Each scene shows the same named points in several views. A view is turned or mirrored, and shifted as a whole, has a little noise and may leave points out.
In the rows, 128 means zero.

Scene 1
View 1
(48): [ 92 123 116  87 132  86 114 181 128 203 139 146 109  89 194 190 155 128
  74 137 127 121 154 146 125 143 131 125 177 150 144 124 116 147 137 116]
(55): [122 100 137  85 134  97 140 166 116 175 128 145 101  92 139 190 148 151
  89 167 118 166 135 116 151 160 102 158 165 166 138 142 149 147 119 117]
(233): [121 110 111 139 123 138 187 136  75 123 127 146 148 111 153 154 158 145
 100 167 123 173 154  88 120 189 101 163 177 159 171  58 107 127 123 143]
(234): [157 110 127 101 126 111 164 166  58 132 138 128 146 123 152 162 161 134
 108 151 155 110 132 114 158 157  91 171 166 117 169 122 103 130 106 118]
(138): [103 144 149  73 116 122 122 177  78 165 182 115  82 101 187 180 168  89
 104 142 144 117 111 122 132 152 103 131 162 120 146 130  85 114 126 108]
(67): [118  95 120 110 129 109 155 160  67 152 128 149 121  87 163 183 143 140
  98 170 141 153 148  98 139 175 106 153 161 148 156 112 123 135 117 128]
(242): [153 115 143  90 131 116 161 162 117 148 149 121 118 135 120 162 166 144
 105 149 122 152 111 127 154 153  82 173 183 147 149 131 131 137 112 111]
(136): [107 133 108 109 122 111 144 158  82 156 141 140 128 109 188 168 165 125
  85 141 139 111 153 120 117 163 114 147 165 128 160  99  85 129 131 133]
(228): [138 103 125 122 134 130 186 127 119 133 120 144 138 134 108 155 161 171
  99 170  97 190 140  97 138 182  86 185 178 174 155  88 136 144 119 138]
(222): [172 112 116 108 131 104 167 132  69 113 111 140 160 153 113 156 157 183
  92 150 145  96 145 102 162 171  77 208 145 121 158 137 110 139 102 140]
(240): [128 126 111 102 127 108 150 126  88 139 118 146 127 124 140 175 150 174
  76 152 129 119 156  99 133 180  96 185 138 142 145 128 103 135 119 144]
(50): [169 100 118  86 143  83 151 133 119 146  98 147 143 144  91 176 147 209
  75 155 121 123 145 117 167 163  79 214 145 150 136 170 147 159 102 134]
(20): [146 114 135  83 121 118 154 129  29 113 132 128 111 123 126 179 142 157
  96 168 158 103 127  67 155 191  67 201 110 121 140 163  94 121  96 137]
(66): [120 140 127  85 124 125 146 107 100 129 131 128  99 146 113 168 157 172
  79 149 111 127 134  86 129 190  77 202 128 149 130 138  93 125 126 148]
(176): [142 108 158  66 123 116 145 167  68 146 150 123  96 107 130 185 148 132
 106 172 145 136 107  98 165 165  78 173 143 136 140 166 123 128 103 112]
(164): [130 137 118 125 122 141 177 123  87 119 146 125 141 146 141 140 176 140
 102 147 120 144 137 103 119 178  88 182 174 137 164  70  87 117 127 142]
View 2
(138): [164 100 117 169 220 163 126 141 119  96 160  89 119  71 121 137 111 135
  92 103 122 147 113 159 167 126 112 155  80 137 137 127 140 143  99 115]
(240): [109 161 142 181 146 137 184 124 115 125 162 112 123 104 103 155 124 120
 157 137 119 146 134 138 111 108  94 143  88 104 151 113 156 113 117 135]
(55): [106 135 141 171 143 146 161 131 113 136 161 128 153 107 102 161 116 116
 116 121 109 145 137 116 173  97  70 154 120 135 176 123 175 122 115 142]
(233): [119 169 133 210 152 104 179 160 133 129 146 126 109 138 102 153  78  71
 157  98 106 138 116 138 126 142  77 130  74  98 123 126 170 162  89 149]
(222): [ 81 151 143 222 140 165 190 143 119 151 146  91 153 110 110 123 115 129
 139 165 106 144 105 131  48 109 114 112  93  88 149 127 148 150 100 164]
(234): [113 127 133 200 172 169 163 155 124 134 155  83 155 109 122 135  98 110
 111 137 115 136  94 144  97 131 106 126  91 111 130 126 147 170 104 150]
(228): [ 86 165 138 230 124 105 178 145 123 155 146 142 125 134  93 146 102  96
 151 106  99 137 133 110 136 108  75 122 105 105 162 144 187 141  87 169]
(50): [ 53 152 155 210 110 167 186 123 105 164 154 112 176 114 101 140 142 142
 137 168 108 147 129 106  88  78  98 127 129 103 188 127 166 111 120 167]
(20): [137 142 125 177 171 170 210 152 109 129 139  99 139  74 110 131 109 158
 113 181  88 183 123 147  47 108 110 152  77 117 161 104 148 143  80 130]
(66): [117 153 131 217 157 126 187 131 109 131 136 127  98  84  93 128 132 157
 146 141  97 169 140 136  92  91 113 138  85 105 172 123 163 117  88 146]
(164): [115 155 125 248 173 116 165 148 126 128 140 112  95 112 103 126 100 103
 156 102 109 136 110 145 111 132 109 111  71  89 128 143 157 157  86 157]
(48): [125 131 135 146 178 156 126 109 117  99 186  95 135  97 119 175 133 104
 137  99 152 123 131 147 192 116  93 155 104 131 139 115 147 105 149 117]
View 3
(138): [139 127  79 109 142 183 127 107  81 118 131  43  67 126 126 149  38 136
 206 101 159  68 126 135 108 152 213 174 179 159 157 115 127 100  91 134]
(228): [129 100 138 105 142 149 151 100 148 121 130 157  94  79 126  73 128 130
 189  90 129 133 137 156 131 155 159 112 148 170 122 157 136  66  92 144]
(176): [130 134 110 130 167 178 138 109  78 104 104  97  83 108 126 129  54 151
 189 126 154 106  99 142 147 173 147 144 173 182 135 104 135  83  98 159]
(50): [144 117 131 154 157 159 120  89  97 122 101 170 108  87 127 134 122 164
 140 132 125 139 112 124 173 157 136 115 183 174  82 144 124  47 138 150]
(136): [152 131  77 111 125 172 141  96 139 139 126  69  81 134 124 121  90 134
 181 108 128 104 119 156 134 152 204 158 162 136 123 164 112  85 112 126]
(242): [139 103 125 103 144 151 142 104  80 109 125 130  86 105 138 130  93 131
 187 105 145 119 149 151 130 159 161 146 173 177 126 128 133  62 104 142]
(234): [158 133  88 109 137 173 156  98 103 122 113  77  88 143 136 128  74 135
 179 124 129 124 115 175 167 173 166 158 165 163 114 143 116  76 117 134]
(233): [142 118 104  96 127 162 165 100 177 135 131 101  86 113 124  65 114 119
 203  91 125 128 123 174 127 158 187 134 133 147 130 172 126  87  88 135]
(164): [155  86 105 101 143 175 164  98 154 122 149  88 109 115 134  87  93 115
 197  85 125 110 154 177 156 149 196 131 147 168 114 166 119  76  95 121]
(55): [118 133 121 119 140 147 119 105  98 124 107 145  63  86 120 123 101 156
 179 114 146 105 110 115  99 155 169 145 176 156 148 130 141  79 104 158]
(20): [144 135  99 162 184 209 146  97 126 113 101  73 114 111 121 109  48 154
 184 135 135 115  75 154 194 167 152 121 165 180 109 125 117  89 110 150]
(222): [164 115 108 140 157 183 150  91 122 122 110 113 120 122 137 121  96 146
 160 130 118 142 112 170 202 167 147 122 165 176  76 157 110  58 132 135]
(66): [138  88 119 155 180 196 129  91 140 117 131 110 123  76 125 108  79 148
 181 104 134  96 119 128 170 140 184 103 168 186 107 141 125  78 105 135]
(67): [132 151  98 114 132 162 140 102 140 135 107 103  69 113 117  99  94 144
 190 117 132 117  95 148 119 165 177 147 153 144 142 147 130  92  97 151]
(240): [140 119 101 149 148 185 127  91 146 135 120 108 100  97 122 112  99 148
 168 114 119 111 106 133 156 147 186 123 167 157 103 157 120  76 118 138]
View 4
(222): [ 76 159  91 131 160 199 107 148 107 124 129  71 158 147 142 139 111 155
 162 170 130 137 146 140 111 116 167  82 126 109  73 163 121 154  89  72]
(48): [182  99 137  73 132 108  98 131 137 125 107 109  78 131 116 139 113 101
 144 149  74 128 127 122 128 130 108 116 143 111  97  81 106 126 121 116]
(240): [ 91 118 111 103 148 174  95 120 115 106 131  68 108 145 122 132 114 125
 160 171 116 149 145 141 116 131 130  87 136 110  85 126 117 156  90  86]
(20): [ 77 155  97 128 142 188  91 114 123 114 124  24 145 154 173 137 120 138
 180 169 144 148 125 132 124 131 154  88 146  75  72 126 152 198  77 110]
(66): [ 88 114  87  98 142 177  87 129 107 107 134  48 107 140 117 123 104 131
 183 166 136 149 136 172  96 159 126  79 159  93  92 134 130 182  74  85]
(242): [154 129  99  87 139 147 104 171 101 145 102  76 125 146 119 115 110 144
 160 145 122 138 129 141  79 148 180  89 164 100  97 139 118 147 100 108]
(50): [ 95 141 140 123 140 177 111 164  66 102  99  86 152 151 118 115  92 174
 149 162 134 122 143 170 104 116 145  92 137 132  84 141 119 160  87  52]
(67): [124 113 133  83 135 153  99 111 121 113 115  60 104 166 144 124 126 117
 144 164 104 167 133  94 109 130 166  81 143 115  84 108 108 147 103 116]
(55): [155 106 154  77 122 134 100 141  92 112  91  71 107 160 121 109 111 136
 145 151 114 150 123 130  99 138 155  93 161 123 100  96 119 155 103 106]
(136): [134 118  93  85 155 148  90 117 155 129 139  80  90 139 129 150 124  92
 155 161  89 152 139 106 123 131 135  96 135  95  87 116 108 128 114 118]
(234): [124 156  80 109 164 169 107 140 142 153 128  77 138 146 142 148 122 127
 157 158 103 144 139  99 115 120 182  92 130  96  79 145 114 127 112 115]
(233): [ 97 116  98  79 163 184 100 116 120 114 141  60 101 170 130 131 134 113
 148 174 108 187 148  92  87 142 194  56 137 123  85 147  91 131 101 108]
(228): [108 106 107  76 151 175 106 150  81 110 121  66 102 167 102 102 112 134
 150 163 120 175 148 136  63 155 191  50 159 137 100 154  94 139  88  84]
(176): [144 143 120 106 122 151  96 140 112 131  98  38 139 152 159 122 115 144
 170 152 138 140 109 128 105 137 173  98 163  80  84 107 146 182  91 124]

Which points are out of place in each view (at most two, in the order of its rows)? Write none if all are in place.
view 1 | none
view 2 | (240), (20)
view 3 | (136)
view 4 | (234), (233)
